A landscape with many valleys, sampled at points; each row gives a point and its height.
A ball rolls from a point to whichever of its 2 nearest points has the largest drop for the distance, and stops where none of them is lower. Distance is the straight distance between rows; heights are no part of it.
medos height 7.25: [ 14  40 -13  19   6  -2  24  47 -16  26 -26 -10 -18  19 -22 -13 -13  48
  -2   9 -25 -27  15   1   6  17 -16 -24 -12]
Lofe height 0.66: [  6  25 -16   8 -32 -11 -17  41  -8 -10  16 -21   6  11 -27 -14  18   5
  -9  19  26   7  26 -49 -33  27  -5  -3  12]
sube height 2.08: [ -4  31  -6   4   4  37 -24 -17  45  51  44  25  46  -1   7  17   3 -15
  31 -29 -31  29 -21  34  28 -11  -9  17 -32]
nipe height 3.33: [ 12 -17 -14   9  10   8  37   7  11  -9 -22 -14 -11   0 -16 -31  12  -7
  -6  43  26  23  17 -32 -29   9  34   5  16]
Tana height 4.59: [  7  -3 -25 -12   5   3  -2  -4   9  15  37 -15   2  33 -20 -20  -7 -21
 -21  40  -2 -26  10   4  23  25  10  23 -14]
Kiz height 5.82: [-21  -8 -19  -7 -24 -26  -3 -13 -35 -35 -19 -32   5   5  14  -5   7 -13
  12  21  65 -14 -17 -24 -13   2  15  13  35]
kadit height 3.55: [ 35  13  34   9   7 -10   0  15  -5  45  -3  24 -24 -41 -16  23  -1  -8
 -23 -39 -50  15 -10  30  14 -40 -10 -16  -9]
vatu height 6.11: [ 18 -13  22   2  32  12  50   2  11  11 -71   4 -14 -25  -3 -19 -27  22
  27   2 -24  23 -12   9 -39 -39   8 -43  23]
lezek height 1.85: [  4  44 -19   5 -33 -31 -35  48   0  42  32 -32  34  11 -33  -7  16 -14
  43 -11  19 -11 -25  -9  -4   1 -28   6  -4]
lerem height 2.37: [  2  29 -22  25  -6  41  10 -21  31  38   4  33  18  -6   1  20  24  13
  42  -8  -4  21 -14  12  39  -4 -25   7 -30]
kem height 2.65: [ -3  44 -20  25  -4  -2  18  12  12  20  -6  13  22   2   4  30  12  10
  44 -17   7  20 -13  -7  34  -9 -32 -18  -1]
zap height 4.47: [ 36 -26 -16   8 -16  27  -4   9 -49  -4  -8  23 -51  15   7  21  36  28
 -55  22  12 -19  -8 -10  24  11  26  37 -11]
betet height 1.79: [  6  -1   5  -7 -18  10 -12  29  17 -22  25 -24 -15  -9 -28 -31  18 -15
 -41  23   2  30  44 -60 -34  20   9  10 -11]
babo height 6.72: [ -6  16  18  21  15 -12  33  43   3  28 -78 -16   3 -12 -28 -18 -26  14
  50  -5  -1  -2 -18  -1 -52 -27  13 -40  31]
Kez height 7.57: [-41  41 -21   7 -17 -43 -17   6 -24 -14  21 -26  39  11  29  28  -8   4
  52 -26   4 -34 -13  14  23  10 -42 -18   7]
Kur height 7.31: [  2  48 -15  16  25 -29  30  25 -21  33 -11 -22  -4  22  -9   3 -37  50
  15 -13 -59 -60   8  19  41  23 -19 -31  -7]
mumi height 2.85: [ 24 -43  24 -12  41  24  24  -7  34  27 -29  23   0  -1 -32 -41 -27 -11
   8  19 -31   4   4  34  -8 -20  33  16  -6]
kunon height 6.13: [-14 -25  44 -19  -2  28 -27 -22  22 -18  23  34   9 -41  32  21   6 -20
  -5 -49 -13  56   3  16 -18 -29 -15  -4 -11]
dob height 7.75: [-49  -6  -1 -21  -4   5  -6 -26  51 -28  20 -13  41   1   8 -21  -4 -19
  31  10  19  35  14 -19 -40  -4  -6 -15  -4]
zege height 7.53: [-33  -7 -16 -25   1  26 -19 -17  49 -17  31   4  41   5   8 -28   1 -14
  13  17  -8  13  19  -3 -20  31  -7   9 -30]
geker height 7.26: [-31 -16 -13   0  -6  15  -1 -32  50   2   3  11  53  -7  14  -9  -2 -27
  56  10  47  27 -17   8 -30 -14   5   9  -4]
pifam height 7.35: [  5  46 -14  23  14 -12  25   5  -1  33  18  10  10  21   0  32 -22  36
  23 -28 -57 -28  -6  31  62  20 -38 -25 -16]
Kufal height 7.27: [-54 -17  -8 -32   3  15 -25   1 -27 -48   2  -1  13   2  52   1 -12  33
  -5  21  -9 -28  21   3 -10  30 -25 -16 -13]
poti height 6.31: [-36 -19   3   9 -17  31 -22  -8  28  -6 -25  27  45 -13   7   3  35  -2
  58   3  42  25 -30  -6 -50 -23  13  -2  15]
Nesek height 8.24: [-23  -2  21 -38 -17 -41 -52   2  31  -9  34 -33  36 -14 -35 -29 -11 -57
  14  -9  15 -12  -1  -3 -63   5  21   0  13]
rez height 5.22: [-25  -4 -21 -18  -7 -58 -12 -17 -11 -29  23 -47  27  19   2 -19 -12 -42
  -5  21  50 -29  -6 -13  10  20  12   8  22]
kosa height 4.91: [-28 -28  16  13 -39  56 -21   2  15 -14 -14  46  22 -14  37  17  55  22
  42  -7  35  38  -8 -16 -49 -14 -12  21 -13]
Suko height 7.97: [-13 -23  13 -21 -17 -45 -38   9 -14  -8  10 -31  16 -13 -12 -19  -9 -22
   1 -10  33 -33 -13   9 -41   1  21  20  26]
Nusik height 2.21: [  6  20  -5  -2 -30  25 -13   8  46   1  30  -7  -2  -5 -27 -11  37 -28
  -5   8  13  56  29 -49 -43  12   0  10 -12]
ganes height 5.81: [ -6 -14  28   2  -9  47 -19 -14  18  -2  -8  51  14 -40   8  16  36  17
  23 -12  -9  44  -3   4 -31 -24  -7 -13 -21]
toran height 5.16: [ 21 -10  -1  15  33  11  45 -37  -8   4 -35  33 -22   3  21  29 -25  33
 -15   1 -40 -31 -14  49  48  -7   4  -4 -13]
besab height 4.27: [ 32 -35  23   3  19  -5  38 -44 -31 -39 -16   0 -45   8  21  25 -14 -30
 -69  16  18   6  28 -17  37 -13  27  -4  28]
sikag height 7.37: [-35  -6  -7 -15   2  26  -8 -24   5 -30  29  14  13   1  35   1   3  25
  -4   4 -14   5  21  10  10  31 -28  -8 -33]
zuse height 2.20: [  8  29  -6  21  -4  16  11   5  41  16   6  11   1 -11 -20  -6  16  -8
  18  -4   9  65  25 -35 -22 -13 -12 -15  -3]
moki height 6.37: [-14 -28  41 -21 -10   9 -24   1  -3 -43   6  23 -12 -39  23   6  14 -14
 -40 -40   3  46  29 -13 -45  -9  -3 -16   0]
zed height 3.59: [ 22 -66  37 -22  33  10 -11 -16  21  10 -13  25 -16 -31 -18 -23 -12 -17
 -19   0 -28   4 -21  43 -27 -25  37  22   8]
Zasar height 4.73: [  3  13 -41   0  14 -30   5  -9   7  22  25 -33  18  43 -17 -24 -18 -28
  15  24  22 -48 -19  13  50  32   6  30  10]
Zoku height 4.09: [ 36 -48  35 -24  15  -1 -12  20 -31  24 -23  25 -28 -21 -18 -11 -15 -11
 -40  -6 -29 -11 -15  32 -19 -25  33  22   6]
mir height 7.08: [  3  18   5  16  13   4  29  47   9  38 -59 -14  -1   8 -23 -34 -13  33
  28  19 -13  -3  11 -16 -24   6  -5 -22  15]
tav height 7.05: [-59 -32  21 -26 -18   2 -34   2 -41 -59  -8   4  14 -22  54   8   3  17
   2   3  15 -31  -5   3 -38  14  -1  -9   3]
Dukit height 6.57: [-35 -19   0 -13 -32  -9 -19  12 -31 -42 -28 -19  14 -13  31  -6  20  30
  22   3  46 -20   2 -22 -57  10   4 -12  25]
kimen height 1.36: [ 18   2 -15   6  32  26  30  -8  23  42 -28  13   4  14 -19 -21 -12  22
  40   7 -25 -20 -25  31  39   0   5   2 -18]
paze height 1.46: [ -6  67 -25   9 -25 -17 -17  38  12  15  31 -30  19  16 -38 -10  16  -4
   9   0   6   9  14 -42   4  20 -34 -15  -4]
loviv height 2.10: [ -3 -14   5  -5  -4   6 -13  23   9  14 -16   0  -4 -10 -18 -19  11   4
   5  10   8   1   1  -3 -34   0  18   3   1]
rofo height 7.45: [-23  36 -40  19   6 -59  23 -23 -10  -5  12 -23  14  10  19  34 -32 -18
  30 -43  11 -44 -22  41  73  11 -19 -10  22]
Sokad height 2.77: [ 36  -3 -11   1   2  45  23 -13   6  -3  15   8 -37  26 -18 -21  14  13
 -53  43 -17  12  41 -35  14  24   6  24 -35]
Dof height 2.09: [ -2 -29  -5  -1  54  19  25 -34  51  26 -21  13   9   9 -17 -41 -35  15
  25  30 -21  15  -8  23  10   4  27  -8 -12]
Fida height 7.78: [-13   4   2 -14 -21 -34 -42  26 -34   6  -1 -14   6 -13   6  20   1 -19
  13 -27  15 -33 -33  26  -8  -5   0  17  15]
zab height 3.70: [ 27   1  32  -1  26  -2   5 -11  -9   6  13  30 -22 -14   3  15 -31   4
 -31 -26 -55  13   9  26  23 -20  -9 -24  -7]
ros height 2.06: [-20  31 -35  21 -38  24 -24   0   0 -24  43  -2   8  23  10  13  42  15
   4   7  21  23  29 -47  23  28 -32   0 -20]
Figip height 2.50: [  4   6 -20   4  -5  44   6   5  -4 -18  25   2 -17   8   9  -5  33  22
 -28  19   3  27  39 -34  11  26 -10  19 -37]
ladis height 7.39: [-17  51 -17  19  18 -43  23  -7  11  11  22 -16  13  30  17  23 -41  10
  48 -40 -29 -33 -23  35  62  15 -40 -31   6]
muzo height 4.92: [ -9  11 -57   0 -23 -40 -10 -19  -8   2  26 -34  24  34  -6  -5  15 -32
  18   5  49 -27 -23  -3  36  27   9  28  15]
peke height 2.76: [-11  18 -29  17 -42  -4 -18 -17  -5 -32  27   4   4   0  24  32  46 -15
  -3 -13  59  33   9 -48   7   2 -16   7   8]
Zokir height 4.58: [  3  -3   1   1   8   2  29 -23 -29 -46  -7 -11 -31  17  22  -2  -2  13
 -66  29   3  18  30 -32  13   2   8 -15  18]
vimen height 4.48: [ 26   7  12 -13   9 -27 -23   9 -12  22  30 -19 -17  25 -35  -9 -19 -24
 -60  12 -23 -23  12   1  21  12  13  19   1]
guzi height 7.66: [-34  21   4   5 -30 -44 -31  33 -53 -26 -16 -34  14  -4  26  30  -6  17
  32 -27  12 -43 -25  16 -17   3 -28 -25  22]
vem height 3.67: [-36  -9  -5   4 -44  20 -26  -8  -7 -37  11  15  31  -4  39  25  34  -5
  15 -10  35  18  -2 -24 -27 -13 -18   6  -5]
Duf height 3.27: [ 19  31  37  23   2 -22   1  27   8  25 -11  -1   6 -27 -10  21  -7 -15
  25 -52 -24  27 -24  14 -15 -41 -13 -22   7]
Tigo height 2.81: [ 12  21  16  15   7 -12  16 -20  30   9  -3  17  11 -11   1   5  -2 -27
  22 -34   5  58  -2  -4  -5 -40 -14 -30   9]
Deg height 7.50: [-34  26 -12   4 -12 -52  -4  -3 -40 -11   2 -25  16   5  27  54 -21   0
  41 -47  15 -63 -45  39  48  -4 -31 -14  28]
Sezof height 8.45: [-16   5   6 -19 -18 -13 -43  -5  51  10  55  -9  42  -4 -21 -14  -5 -58
  10   0   5  -5 -11  15 -13   4   1  15  -4]
Mas height 5.00: [ 14 -22  19  -1  38  22  40 -34  -4   3 -23  27 -24  -8  16 -14 -29  42
 -14  28 -39   4  18  19  35  -3   1 -13  -8]
Tolaf height 1.76: [ -1  14   2  -2  20  21 -15   8  27  59   9  14  29   9 -10   0 -13   9
  26 -11 -31 -17 -35  52  28  -1  10  10 -22]
latib height 2.60: [ 33 -32  25 -17  -1  16  15  -2  11 -32  17   0 -38 -12 -23 -21  11 -30
 -67  12   1  47  44 -51 -28   0  25  10   9]
kel height 4.83: [  7  12   2   0  29  18  46 -19 -19 -18  -9  18 -21  -1  29   4  -4  27
 -24   9 -10  15  37 -13  31   2 -10 -26 -13]
mal height 4.16: [ 36 -12  -6  27  -3  20  22  16 -29   0 -43  -5 -34  14 -11  -2  24   9
 -38  38  17  -2   7 -31  -3  -3  28  21   6]
tatin height 3.84: [ 31 -12  10  -1  32 -26  21 -30 -18  11  14  16 -33  12  -9  11 -29 -20
 -53 -10 -32  -4  -1  24  61 -23  13   9   4]
tun height 4.34: [ 40 -36  14 -17  11 -24 -19  11 -24  20   0 -11 -44   8 -28 -10 -13 -27
 -46   4 -12 -36 -11  22   3  -6  44  33  11]
bevu height 4.00: [ 33 -14  10   7  25 -28  42 -34 -26  -5 -31   6 -48   4   7  31 -20 -27
 -38  -4   2 -21 -12  15  45 -33  17  -2  28]
viv height 5.17: [ -4 -25  -5 -18 -33  10 -58  35 -26 -20  36  -3 -15  -4  11  13  38   6
 -28   0  28 -17 -14 -16 -24  23  10  46 -14]
lok height 5.33: [ 38 -12   3  16  42  -8  55  -5 -17  10 -65  -5 -40  15  -5   4 -44  36
   2  -1 -49 -46 -12  43  14 -17   9 -13   9]
Ked height 2.99: [ 31 -33  23 -14  18  15  26   3  -3  -8  11   4 -32  16 -33 -22 -10 -10
 -65  40 -37   5  45 -30  -7   6  12  17  -7]
zito height 4.76: [ 24 -46  -6 -11 -27  33 -43  13 -35 -20  12  13 -46 -15  24  29  50  40
 -61   3  35   6  -5 -26 -11  25  22  47 -17]
rom height 5.58: [ 27  -7  13  10  19  -7  38   3 -35  13 -74  -7 -45 -29  -3  -9 -16  29
   5   7  -9 -20 -19  16 -18 -31  11 -13  19]

Call two points neighbours if one is among the 2 nearest of the other. Go from one point of each pair to the other, from neighbour to neighbour, staying as low as possible. Name the highest point that can't be avoided.
zuse / kimen | Tigo
ros / Lofe | Ked
Lofe / zuse | Nusik

For each start below, name every point that the ball comes to, in order.
sikag | Kufal, tav, Dukit, Kiz, rez, muzo, Zasar, Tana, vimen, tun, Zoku, zed, mumi, Dof, kimen
kel | Zokir, besab, bevu, tatin, zab, kadit, Duf, Tigo, zuse
Nesek | Suko, Fida, guzi, Kez, Deg, rofo, ladis, pifam, Kur, medos, mir, babo, vatu, rom, lok, toran, Mas, kel, Zokir, besab, bevu, tatin, zab, kadit, Duf, Tigo, zuse
